Points, in no order, along strands that fork and pass close to each other.
Points whose rows are less than 47.6 apart are linked; no others are. Some points are linked to none.
z360: [  6  -1  27 -13  -4  -2  15 -19   0  19  -1 -13 -14  -9   6   4 -31 -14
  17 -27  35 -12   1 -15  13   0]
z80: [  3 -10   4   6   9 -30 -18  31   4 -15  -8  19  -8   3  16  11  26   6
  -9  12 -15 -10  -4  23  15 -34]
z884: [ -6  -7 -12 -39 -26  17  -6 -33 -20   3 -18  -6  -8  -5 -26  -9  17  15
  24  22  30 -16 -23  20   3   2]
z546: [-31  39  22   9  17  37  -8  -4 -12 -14  22 -30  20   3  -3  14 -27  28
   4 -37  30   4  27  -7  21  21]
z554: [-20  13  -8 -24 -10  38  19 -26   2  -7  12  -3  29  26 -34 -21  12  -6
  17   8  -4  18   1 -11 -12  33]
z605: [  8  -8 -14  -8 -14 -23  -8  -4  16   3 -32   3  -4  12 -20   5  16 -21
 -16   5 -17  -6   9  17 -38  -2]
z635: [  5 -25 -14  30  -9 -32   0  16  13  35   4  -7   6 -25   1  19  -6 -10
  -3  -1  -7  44  16  -8 -47  19]
z225: [  0  -5   3 -30 -28   9  10 -31  -2   7 -12   1  -2  -5  -8  -7 -10  -8
   9  -1  17 -12 -17   4  -9  -6]
z897: [  8   0 -17  26  23 -31 -19  61   3   9  17   1  -7 -26  16  22  14  -6
 -12 -17 -29  29  14  13   4   0]
z533: [ 22 -20  -7  12 -11 -11   1  -6  -5  25  -1  15   1 -28  11   2 -10 -30
 -20  11   8   4   3  -5 -53   3]
z111: [ 14 -10 -20  16   0 -30 -32  26  -1   8 -20   5 -11 -25  -2  13  20 -22
 -33   9   0   1  13  27 -23  -9]
z258: [ 20 -12  -2   2 -11  -2  -7  -8  -4  11  -2  14  -1 -28  12  -5  -3 -19
 -32  11   5  -9  -3   9 -44 -12]
z558: [-24  12   6 -18  -7  33  11 -25   0 -10   5 -11  22  23 -20 -12  -5   6
  17  -6   4   8  -6  -7  14  17]
z837: [ 10   6 -15  -2   3 -32  -8  11  24 -14 -23  -8   6  21 -22  -4  15 -19
 -13 -14 -41  -2   7  13 -23   5]
z289: [-17  15  18   3  11  19   1   4  11 -27  19   4  30  28   6 -11   3  15
  -4 -13 -21  11  -5  -2  28  -8]
z132: [  1 -16 -10 -28 -40  -2  -2 -28   3  13 -34  -4 -38  28  -9  -4  -5   4
  43   7  14 -23 -13  -4   7   1]
z568: [  7  -8  10  17  15 -24   5  35  19   0  14  14  -7   0  15  17   6 -13
  -2   1 -21  18   2   0  11 -10]
z690: [  0 -10   3 -13  -9  -3  -7  -3   3 -14 -13  11  -1   9   2   0  16  14
  -2  16  -8 -13 -18  21   7 -27]
z949: [  7  16  -5  25  36  27  15   1 -25  18  31   7  -3 -35  48 -12 -28   6
 -23  -7 -11 -11   3 -37   4 -12]
z472: [  1   8  -8 -23  -3  16  -1 -14   4 -13   8   1  23   8 -30 -19  22   9
 -16  13 -19   7  -4  17 -32   5]
z671: [  1  31   1  -2   8  32   0  -4  -7  -8  29   1  26 -12  -3 -26   3  24
 -41   7 -19   5  -2  -2 -20   2]
z373: [-16   6  30  -8  -3  15  15 -18  12   0  -5 -16  -1  26   1   3 -25  -2
  26 -36  15  -4   5 -14  31   7]
z124: [  3 -21 -17  -8 -25 -24 -19  -1   8   0 -43  13 -21  23 -10   8  26   5
   1  29  -8 -20   1  20 -15 -19]
z247: [  4 -23 -12  21 -10 -42  -9  33  19   6 -28  24 -31  16  -1  29  17  14
  18  27  -7   6  13   6  16  -9]
z123: [-10   9  28  12  31  12   8   1  -8   5  27 -21 -12 -10  30  12 -34  -1
  -4 -37  26 -12  15 -16  40 -10]
z601: [ -2  -7  -9 -28 -25   2  12 -24  18   5 -14   1   4  27 -20 -14  10 -15
   5   5 -22   2  -1   0 -40   6]
z418: [ -6   9   1 -32 -10  23  -8 -24 -26   0   5 -13  -2 -30 -20  -5   0  22
  -1   5  46 -16 -18  15   6  -3]
z631: [  3 -25  -6  16 -17 -31   0  18  14   9 -23  24 -31  10   7  31   7   4
  21  28   1   4   0   2  24 -13]
z491: [-16  -5  -3 -29 -20  17  -4 -24  -4   8 -22 -28 -28  45 -16 -19   3  20
  60  -2  18 -14  -1  -4  24  24]
z243: [  8 -25  -2  11 -22 -23  15   0  15  28 -10  17  -8  -7  -1  19 -10 -27
   9  14   4  18   5 -10 -28   9]
z685: [  6 -23  -6   7 -27 -24  11   3  15  14 -26  21 -33  13  -1  27  -2  -7
  28  22   6   1  -1  -7  15  -4]
z395: [-20  -3  -5 -15   5  21   2  -6  -6 -24  -3  -1  21  34 -23 -16  30  21
  25  26  -8   5  -9   8  18   8]
z334: [ 22  -7  -9  16   2 -28   1  10  13  13  -6   1   4 -14  -8   1  -3 -34
 -22  -5 -16  14  15  -3 -50  17]
z419: [  1  -9  14  -7 -16  -4  15 -16  11   3 -15   4 -13  22   4   6 -15  -9
  25  -6   5  -7 -12 -10  26  -5]
z834: [ -4  -1  -2 -33 -29  16  12 -36   3   8  -7   1   8   8 -18 -16  -5  -8
  12   2   5  -3 -15  -2 -23   4]
z245: [-25  26  25   9  12  30   5  -9  -1 -10  18 -23  17   7  10   4 -33  14
   1 -43  18  -3  12 -13  29   8]
z45: [  6   9   6 -11  -2  21   5 -24 -23   9  15  -7  -2 -37  15 -11 -28   5
 -18 -12  30 -21 -12 -12  -9  -8]
z362: [  8 -15  15  -1   0 -16   7   0  -1   1 -11   1 -32  -1  16  22  -9   0
  24   0  24 -16  -9   4  49 -18]
z742: [  0   7  13  -6   7   1   2   4  18 -18   8   5  16  22  -5 -10  10   2
 -13  -7 -32   6  -3   7  -5 -11]
z557: [  3   6 -15 -24  -3   1  -1 -14  13 -10  -6 -11  18  21 -34 -17  27  -1
 -10   2 -32   5   1  20 -39  11]
z333: [ -8 -15 -12 -22  -6   9  -9  -7 -22 -19 -15  -1   5  12 -17 -10  30  36
  25  39  12 -13 -21  25  23 -11]
z462: [-17  35  -4   1  13  42  -3  -2 -24 -27  30   4  30 -11 -19 -10  10  24
 -17  20  14   4  -3  -4  18  13]
z157: [-30  42  13   8  20  37 -11   4 -24 -18  18 -23  18   1 -24  18 -10  19
   8 -15  41   3  31  -4  18  33]
z56: [  8  31  -1   2  15  27  -6   4 -10  -1  25   2  16 -25  13 -27   4  26
 -51   5 -27  -6  -3   2 -26  -7]
z182: [  6 -16  -3 -19 -29  -4   4 -22  -1   9 -21  14 -11  -8   0   4  -4 -14
   0  11  15 -13 -14  10 -17 -11]
z995: [-28  33  11  10  21  35 -10   3 -18 -23  29 -18  15  -6  19   3 -18  31
 -12 -25  15  -6   4  -3  45  -7]
z662: [ 14  -2   1   0  -2  10   1  -7  -4   3  11  12   1 -23  14  -7  -5  -4
 -33   5  -1 -10 -11   7 -26 -16]
z147: [ 16 -14 -11  24  13 -10  -7  27  -5  18  15   9 -10 -36  26  12   4 -15
 -21   9  -8  17   5   4 -24  -9]
z654: [-10   0 -12 -27  -7   9   5 -18  14  -8  -5  -8  15  37 -31 -19  30   2
   9  12 -33  10   0  10 -26  13]
z400: [ 11   7  -4   3  17 -35 -22  35  12 -23 -11   5   2   7  -2   0  26  -1
 -16 -12 -35  -5   1  23   3 -15]
z193: [-13   6   0 -13   9  13  -2   0   7 -25   2   0  28  33 -22 -17  30  20
   7  14 -27  13  -7  12   8   1]
z733: [ -8  -1  10 -34 -23  10   2 -31   3  16 -23 -22 -25  27 -15 -10 -10   4
  48 -15  23 -14  -3  -4  14  12]
z580: [ 15 -16  -3  12  -6 -21  -5  14  10  11  -7  15  -9 -18   6  13   6 -22
 -18  14  -2   7   6  10 -25  -8]
z107: [ 15  14   2   2  11  16  -1   0  -4   0  19   9  10 -23  18 -20  -4   9
 -44   0 -17  -9  -6  -1 -28 -12]
z738: [  7 -27  -4   4 -35 -20  18  -8  11  32 -19  17 -20  -6  -1  21 -14 -26
  26  14  16  11  -1 -12 -13  10]
z250: [ 10 -24   1   3 -19 -23   0   3  -3   7 -21  12 -36  -9  14  29  -3  -1
  19  18  26 -13 -11  10  33 -20]
z681: [ 25   9  -4  25  23 -25   3  28  16   3  12  -3   8 -14   4  -4  -5 -24
 -23 -19 -34  18  12  -8 -30  16]
z928: [-14  23  18  -6  -6  29  14 -25   0   0  16 -16  24   5  -1 -15 -34   1
   2 -34  15   2   4 -23   4  17]
z23: [-16   7  -8 -25  -6  27  14 -21   8 -10   9  -5  24  33 -33 -21  21  -1
  11  13 -21  15   1  -2 -19  21]
z799: [  2  -7  -4   0   3 -33  -6  20  23 -16 -26   5  -7  47  -9   0  23  10
  13   6 -42  -6   5   4   8 -11]
z263: [ 11 -17   0 -15 -29  -8  16 -24   8  24 -16  16  -1  -3  -2   0 -15 -33
   7   5   6  -2  -4  -9 -41   3]
z387: [  0  17  19   2  -1  21  21 -30  -4   5  21  -6  21  -7  13 -20 -43  -4
  -6 -31  12  -2   3 -38 -10  15]
z236: [ -4 -11  -3 -14  -6  -9 -10   2   4 -20 -20   6   4  28  -6  -5  24  25
  10  22 -17 -10 -13  21  10 -22]
z950: [ -6  -6   7 -19  -5   3  -9 -12 -19 -12  -8  -9 -12 -10   2   4   5  27
   6   6  31 -25 -22  21  38 -26]
z255: [ -8   9  39   4  21   9   9  -8  -2  10  16 -23 -11   2  23   9 -36  -3
   5 -44  30  -9  21 -18  30  -2]
z831: [-11  17   8 -29   4  25 -16 -15 -30  -5   8 -24  -3 -24 -29   1   6  28
   7   2  58 -13   1  11  17   4]
z740: [  5 -23 -17   6 -20 -33 -17  10  14   9 -41  18 -25  13 -12  18  22  -8
  -5  26  -2  -9  12  14 -15  -9]
z354: [  6 -17   6   3 -20 -16  13  -4  16   6 -19  12 -26  21   3  17 -10 -11
  28   9   2  -3  -8  -9  24  -6]
z854: [ 15   1 -10   8   3 -34   4  14  25   2 -14  -1   3   6 -17   4   4 -32
 -16 -12 -30   9  13   3 -31  12]
z720: [-15  27  19  15  16  30   9 -10  -5  -4  28 -16  16  -5  25  -5 -41  10
 -15 -37   9  -3  10 -25  21   6]
z861: [  9  -8  -1  15  18 -30 -18  44   1  -6   7  19 -16 -12  22  19  22  -3
 -12   8 -16   4   2  20  12 -25]
z320: [ 16   0  -7  26  32  18  15   8 -20  18  32  13  -5 -37  46  -7 -19  -3
 -22   1 -12  -1   1 -26  -9  -9]
z900: [ -8   3  16 -22   4  13 -13 -13 -22  -8   3 -22 -11 -17  -2   7   2  32
   3  -7  44 -23  -8  19  38 -24]
z821: [ -5 -19 -16 -27 -22   4 -10 -16 -16 -11 -26   0  -6  17 -14 -10  25  30
  26  35   9 -17 -23  24  10 -12]
z466: [-14   5  23   1  16   6  -4  -2  -5 -11   9 -16  -7   5  22  11 -13  15
   7 -24  24 -15  -2   5  57 -20]
z566: [  3 -23  -6   7 -17 -26   3  10  20  -5 -31  18 -28  43   2  11   7   7
  30  22 -17  -9   0  -9  22 -11]
z836: [  6 -20  -8 -19 -37  -9  -1 -22   1  11 -37   9 -34  10  -3   8  -4  -3
  27  16  19 -24 -14   7   5 -11]
z526: [ 16 -10   4  -8 -19  -1  16 -26  -1  16   1  16   7 -17   6 -12 -21 -24
 -10  -1   9  -2  -6 -14 -43   1]
z220: [-33  38   5   5  23  37  -6   1 -24 -25   3 -12  18  17 -35  16   1   1
  23  -8  43  -7  34 -11  14  44]
z979: [  3  17  10  -1  21  -4  -9  20  17 -27  12   5  18  19   0 -14  16  10
 -21 -15 -38   5  -3  12   4 -14]
z581: [  6  -6 -16 -20 -19 -15   2 -17  20   7 -27  -5   1  24 -24  -5  13 -21
  -5   1 -27  -3   7  10 -50   7]
z358: [ 25  -2   3   6  -2  -1  10 -18  -1  13   8  12  10 -20  11 -19 -14 -17
 -29  -3  -9  -3  -1 -14 -58   6]
z48: [-26  19  -8 -11   5  41  14 -15  -4 -21  12   2  32  30 -34 -18  20  -4
  17  17   1  12   5  -9   6  34]
z638: [ 32   2  -5  22  15  -5   4  -3  -5  17   8   6   5 -29  17 -18  -7 -16
 -38  -2 -19   0   7 -13 -62  12]
z285: [ 10 -26  -3   5 -24 -20   2  -1  -3  17 -18  16 -31 -18  12  27  -5 -13
  10  24  27  -6 -11  11  10 -16]
z969: [ -7 -18 -11 -11 -10  -9 -10   5   5 -18 -26  -1  -1  48  -6 -14  25  33
  26  27 -26 -11  -9  11  13 -16]
z736: [-21  17  23   7  23  21  -4   1 -12 -11  24 -20  -2  -6  25   8 -22  17
  -8 -33  23 -14   5  -3  49 -15]
z319: [  7 -22  -8  24  -2 -22  -3  26   5  23   8   7 -10 -30  17  25   3 -13
  -9  15  -1  27   7   6 -17  -5]
z497: [ -6  13  -5 -17  -3  28   5 -15  -2 -16  19   3  28   3 -27 -20  17  13
 -14  16  -7  11  -9   9 -14   9]
z659: [ 27  12 -22  30  24 -27  -6  34   4   5   5  -6   5 -29   5  -5  -4 -26
 -30 -23 -33  14  10   0 -29  21]
z54: [-14  16   8  -2   8  26  -6  -3 -10 -20  23  -1  11 -12  13  -7  -5  23
 -20  -2   6  -8 -15   5  25 -21]
z196: [ 19 -11 -29  33   9 -18 -28  32 -13  23  -2  -5  -7 -47  13   9   8 -19
 -32   4  -2  18  18  13 -37   1]
z584: [  3 -18 -24  18 -15 -42 -21  21  15  20 -38   7 -18  -3 -21  21  20 -15
 -11  17   4   7  21  15 -19   5]
z917: [ 21  12 -14   8  16 -22 -24  29   3 -13  -4   2  -1 -19   3  -6  16 -11
 -38 -14 -27  -6   2  25 -20 -10]
z485: [ 13   6 -28  28  19 -33 -22  56   0   5   4  -4  -5 -33   6  14  12 -16
 -19 -21 -25  21  12  12  -4   9]
z706: [ 10 -26  -4  29  -5 -23  11  11   8  32  12   3   3 -28  14  16 -11 -14
   2   5  -4  38   9 -14 -40  13]
z734: [  5 -20   2  17  -1 -21   3  21   6   9   8  16 -20 -15  23  29   1  -9
   5  16   2  13  -5   5  23 -17]
z279: [  0  29  -4  -7   8  33   4  -6  -6 -14  28   4  32  -7 -22 -26  14  18
 -31  17 -12  10  -2   4 -20  15]
z28: [  0  -8   3 -27 -32  -1  10 -28  10  19 -28  -7 -35  31  -9  -4 -16  -9
  46  -8  13 -15  -6 -12  12   9]
z986: [ 27   3 -26  35  18 -23 -13  26  -4  16   1  -8   4 -39   6  -3  -3 -26
 -28 -13 -21  18  14  -2 -43  22]
z88: [  8 -22   8   9 -13 -18  21   1   4  23   0   2 -25 -17  16  27 -20 -17
  25   4  24  11  -5  -9  21   2]
z180: [-15   1   2 -12   5  14  -9   0 -12 -27   2   1  20   9  -9  -7  23  34
   8  21   5  -4 -19  18  34 -16]
z417: [  3   6  27  -7   2   6  16 -25  -6  19  13 -17  -1 -14  10  -9 -41 -12
   6 -37  37 -10   6 -30  -5   7]
z800: [  8   2   2  15  14 -40   1  35  30  -7  -8   8  -4  21  -7  14  14 -15
   1  -8 -38  14  13   0   6   2]
z495: [ 17   9 -29  22  12 -34 -28  42   1  -6 -12   0  -1 -25  -4   6  14 -25
 -29 -16 -20   2   8  22 -10   3]
z347: [-15  -5 -12 -36 -14  20  -3 -25 -22   0 -14 -16  -8  12 -32 -15  23  18
  41  21  29 -12 -14  11  17  17]
z617: [ -6  27   6  17  27  30  11  -6 -21   6  30  -8   1 -26  40  -9 -37  10
 -24 -21   2 -17   7 -33  16  -8]
z176: [ 19 -16 -23  33  18  -6 -17  30 -14  28  13   3 -10 -48  27   9   4 -10
 -24   6  -9  20  14   3 -37  -3]
z35: [ 24 -14 -11  17  -3 -23  -2   0   2  21  -7   7   5 -26   2   0  -3 -30
 -25   4  -3  12  14  -3 -61  12]
z234: [-15  -3  -5 -14   6  15  -9   0 -24 -28  -3  -3  16   2 -19 -10  27  36
  18  31  22 -10 -20  22  34  -9]
z227: [ -3 -15  -5   1  -9 -21   0   9  22 -14 -28   8 -16  59  -2  -1  14  13
  28  15 -36  -8   2  -6  14 -10]
z142: [-29  28  -3  -3  10  43   8 -12 -12 -25  17   2  36  18 -31 -12   6   3
  10   8  10  12   6 -10  16  34]
z560: [ 10 -11  -3  -5 -14 -17  -1  -3  14   4 -19  13  -3   3  -5   4   9 -18
 -14  10 -12  -5   0  10 -29  -9]
z984: [ 13  25   3   2  22   0 -13  23   8 -18  19   2  12  -5   6 -18  14   8
 -39 -17 -39  -2   0  13 -11 -10]
z219: [ 23  17  -6  11  23  -4 -15  28   1  -7  15   4   1 -19  14 -12  10  -4
 -40 -12 -32  -7   2  13 -22 -12]
z919: [-10  -2  19  -6 -12   8  16 -17  17  -3  -9  -1  -1  38   1  -1 -14  -8
  29 -14  -5  -2  -6 -14  28   1]
z637: [  5 -13   5 -10 -23  -8  21 -19  16  14 -12  13  -1  12  -4   1 -13 -30
   9   3  -4   2  -5 -14 -23   2]
z670: [-13  34  -6  -6   3  44   1 -11 -28 -16  27  -1  27 -18 -27 -12   1  14
 -14  19  26   2  -1  -8   4  23]
z994: [-12  34  12  16  23  33   4  -9 -21   5  29 -22   6 -18  32  -6 -45  18
 -20 -36  15 -14  15 -33  14   2]
z91: [-28  17  19   8  13  27   1   2   6 -29  17  -2  30  27   9  -5  -7  20
   4 -19  -7   7  -3  -2  45  -5]
z475: [ 12  11 -16   7  10 -41 -17  32  16 -17 -18   2   2   7 -14   3  18 -19
 -15 -19 -37  -1   4  17  -5   2]
z530: [-17  27  -1  -2  12  34 -10   1 -24 -25  30  -3  21 -19  -2  -8   7  35
 -21  11  12   0 -12   6  25  -5]
z460: [ -3  -6  -4 -36 -24  17  -7 -27 -18   0 -13  -4  -6 -17 -16  -5   7  16
   7  13  34 -18 -23  23   2  -9]
z650: [-14 -13 -12 -23 -24  13  -1 -23  -5  -4 -22 -17 -18  44 -10 -18   9  23
  52  15   0 -14 -13  -3  21  14]
z535: [  7   7 -12  -9   9 -28 -20  20  12 -28 -17  -6  11  24 -16  -9  31  11
  -6  -8 -41  -7  -2  28  -5 -10]
z927: [  2 -27  -2  18 -12 -18  10  15   1  24   7   7 -22 -27  25  35 -10  -6
  18  15  14  23  -7   1  19  -7]
z880: [ -3 -23 -16  29 -14 -36  -9  30  20  34  -5  -6  -4 -21  -1  27   2   0
  -3   0  -7  44  18   6 -24  12]
z851: [ 15  -1  15  -5  -3   3  18 -29 -13  22  13  -3  -2 -29  17 -12 -37 -18
   3 -24  33 -14  -5 -33 -20  11]
z846: [-12   4  10 -11   0  18  -4  -8  -9 -20   8  -3  13   2  -1  -5   4  23
  -2   4   7  -5 -18  11  30 -16]
z185: [  9 -24  -3  -6 -29 -13  -2 -10  -2  13 -25  20 -23 -15   6  16   0 -16
   1  21  23 -16 -11  12  -7 -15]
z402: [ 11   4   8   0   6 -11   4   6  24  -9   4   6  11  13  -4  -5   3 -14
 -21  -8 -33   5   1   1 -20  -5]
z83: [ 10  -3  -1  20  27 -24 -13  48   7   2  19  12 -12 -13  22  14  17  -9
 -15  -4 -25  16   7   9   7 -15]
z818: [  8 -14  10  10   2  -6  13   6   2   7  14  13 -12 -16  23  14 -12 -16
  -3   5   7   3  -9  -5  12 -13]
z640: [  6 -19  -3  -4 -23 -20  16  -5  23  19 -23  17 -13  17  -9  13  -1 -27
  10  14 -10   4   5  -9 -23   5]
z896: [ 32  -1 -14  32  21 -16  -3  12  -4  18   8   0   4 -35  14 -10  -5 -20
 -32  -7 -22  13  13 -10 -55  20]
z739: [  0 -11 -14  26  -5 -43  -5  40  24  20  -9   0  -7  -7  -8  29  12  -5
   2  -1 -17  35  18   7  -6  12]
z14: [ -4 -10   4 -17 -10   0  -8  -7 -11 -16 -16   1  -5   7   3   1  12  26
  14  16  12 -19 -22  20  32 -28]
z686: [ -4  11  17   4   6  18  13  -7   5  -9  22   3  13  -1  18  -7 -19  -2
 -16 -15  -6   0  -8 -15  10  -9]
z390: [  4   6  14   5  14 -24   2  24  28 -18  -2   9   6  35   0   0  13  -8
  -1 -12 -43  10   5  -1  10 -10]
z453: [ 23 -21 -14  33  10  -2   2   1 -17  32  20   8  -3 -45  31   3  -9 -10
 -12   9  -3  21   5 -18 -46   6]
z51: [  0 -23 -15 -18 -27 -10 -13 -10  -1  -7 -38  11 -17  22  -6   1  21  20
  15  30  -3 -23 -14  21  -1 -22]
z106: [  8  -7  11  14  22   3  17  -3 -16  19  26  -8 -15 -34  33   8 -34 -13
   0 -16  23  -4  -1 -22  19  -4]
z555: [ -2   8  -5 -12  13  -9 -10   9  13 -27  -5  -8  21  32 -23 -15  33  15
   1   2 -43   6  -4  20  -7  -1]
z2: [ -1   0  -5 -29 -24  18  15 -33   9   5   1   3  18  10 -20 -21  -1 -10
  -1   3  -9   7  -6  -2 -40   8]
z513: [  2  21  13   4   3  25  18 -27 -14  10  22  -4  17 -20  20 -23 -37   6
 -22 -20   9  -9  -4 -35 -16  12]
z872: [-12   9  25 -25  -7  17   0 -24  -4   9  -5 -25  -9   9 -13  -3 -15  11
  22 -27  36 -11   3  -2  19   2]
z570: [  0 -10  18  20   9 -15  16  23  18  -1  15  15  -7   8  22  20  -6 -14
  12   0 -14  19   0 -11  31  -8]
z667: [ 18   6   5  14  18 -12   5  19  17  -1  13   6   7  -4   9  -5  -3 -19
 -25 -11 -30   8   6  -3 -25  -1]
z998: [ 10 -12  19  -3  -7 -11  20 -11   2  20  -4  -4 -24 -10  10  14 -25 -19
  23 -12  33  -8  -4 -10  21   0]
z42: [-18 -11 -11 -23 -19  13   4 -19   0  -7 -15  -8   0  48 -14 -17  19  17
  39  22 -14   0 -12   0  11  12]
z336: [-16  12  18 -22   6  21 -14 -10 -24  -6   7 -28  -5 -12 -16   5   2  33
   9  -8  48 -15   2  12  29  -6]
z748: [-24   5  -6 -13  11  28   1  -8 -20 -26   1  -3  24  20 -29 -13  23  14
  26  24  19   0  -4   1  30  21]
z382: [-33  34  -2   9  19  41  -1  -1 -21 -32  13  -4  31  13 -28   2   0   6
  13   2  28   2  17 -10  25  36]
z414: [ -3  -5  25  -3  11  -6   0  -4  -6  -4  -2 -11 -22   1  20  17 -10  11
  13 -15  27 -20  -5   5  56 -23]
z89: [-24  15  -1 -17  11  30  -4 -10 -27 -17  -2 -14  12  11 -38  -5  16  11
  30  11  39  -8   5   1  26  27]
z270: [  6 -14 -13  13  -1 -44 -11  30  22  -5 -34  16 -23  33  -8  16  22   6
  12  15 -27  -4  12   5  10 -11]
z209: [-21   5  -6 -33  -1  25  -4 -18 -24  -2  -8 -18  -3  13 -38 -12  18  12
  42  14  40 -11   2   0  18  28]
z99: [ -8 -19 -16 -18 -21  -2  -3  -8   4 -11 -25  -4 -11  55  -6 -16  17  29
  35  28 -23 -12  -7   4  10  -1]
z596: [  4  -5 -10  22   8 -47  -5  45  27   4 -14   8 -10  10  -9  25  17  -7
   2  -4 -28  22  15   5   6   7]
z507: [ 13   7   5   5   0  16  16 -23 -11  12  19   8  10 -28  23 -20 -30  -5
 -24  -7   5 -11  -8 -29 -29   4]
z208: [ 11   1   3  15  30  16  14 -10 -28  24  28  -8 -17 -45  38  -2 -37  -2
  -8 -18  24 -17   3 -31   7  -5]
z575: [-17  11  11  -4  13  14  -1   5  14 -29  11  -1  32  40 -13 -17  20  17
   4  -2 -36  17  -1   5  15  -1]
z892: [-14  33  -7 -18   4  39   1 -17 -31 -12  13  -5  16 -16 -40  -9   4   3
   4  13  44  -5   6  -9   6  28]
z817: [ 16 -24  -1  28   4  -8  15   2  -6  28  24   6   1 -34  27   9 -19 -15
   3   5   0  30   0 -22 -34  10]
z150: [ -4   0  23  15  14  -9   8  21  21 -15  14  16   3  24  24   8  -1  -9
   4  -9 -24  12  -1  -6  36 -17]
z642: [-28  25  16   9  18  28  -6   4  -4 -29  25  -4  24   9  17  -1 -10  27
  -7 -20   0   2  -4  -1  48 -11]
z871: [-18  15  15 -17 -12  29  15 -29   4   2   4 -14  20  18 -14 -13 -22  -1
  17 -26  13   6  -1 -17   5  20]
z559: [-15   9  39   0   9  13   7 -11   7   1   3 -22  -4  17  11  10 -29   4
  17 -44  26  -8  16 -10  36   0]
z933: [ 19  -7   3   8  -3   6  17 -27 -19  21  15  11   0 -37  25 -14 -32 -16
  -9  -8  22 -10 -10 -33 -34  10]
z865: [ -6   1  19   7   8 -11   5  13  25 -21  -4  10  11  44   8  -1   8   1
  11  -4 -36   5  -1  -5  26 -15]
z375: [ 18  -1 -30  27   9 -30 -31  36  -7   9  -9  -5  -5 -40   2   8  13 -25
 -35  -3  -6  12  16  18 -25   4]
z893: [-21  -1  -1 -22 -16  25  10 -26   3  -7  -5  -9  12  35 -21 -15   7   5
  28   4  -3   5 -10  -4  10  14]
z827: [  9 -11   4  17  15   3  15   8  -7  13  26   9  -9 -31  34  10 -20 -16
  -5   2   7   5  -7 -13   8  -9]
z330: [  4 -18 -23  23 -11 -35 -30  28   3  21 -26   4 -17 -22  -6  24  20 -17
 -22  17  10  15  20  23 -19  -2]
z498: [  9   2   2   5  14  18   8 -11 -22  10  23   0  -9 -40  32  -6 -28  -2
 -22  -7  18 -20 -10 -18   1 -14]

A fork is a point with three links, a tip a point with one. Leave the first point through the second and follow the links. Name the first fork or tip that comes.
z739; z596 => z83
z566; z227 => z736
z605; z560 => z375
z258; z533 => z193
z836; z132 => z42
z123; z255 => z566
z507; z933 => z45
z402; z667 => z738
z330; z584 => z892

A fork is a point with three links. Follow the links from the first point to the second and name the forks in between, in order.
z748; z185 => z193, z736
z950; z558 => z42
z979; z596 => z495, z83
z247; z91 => z736
z667; z580 => z495, z375
z821; z865 => z375, z495, z83
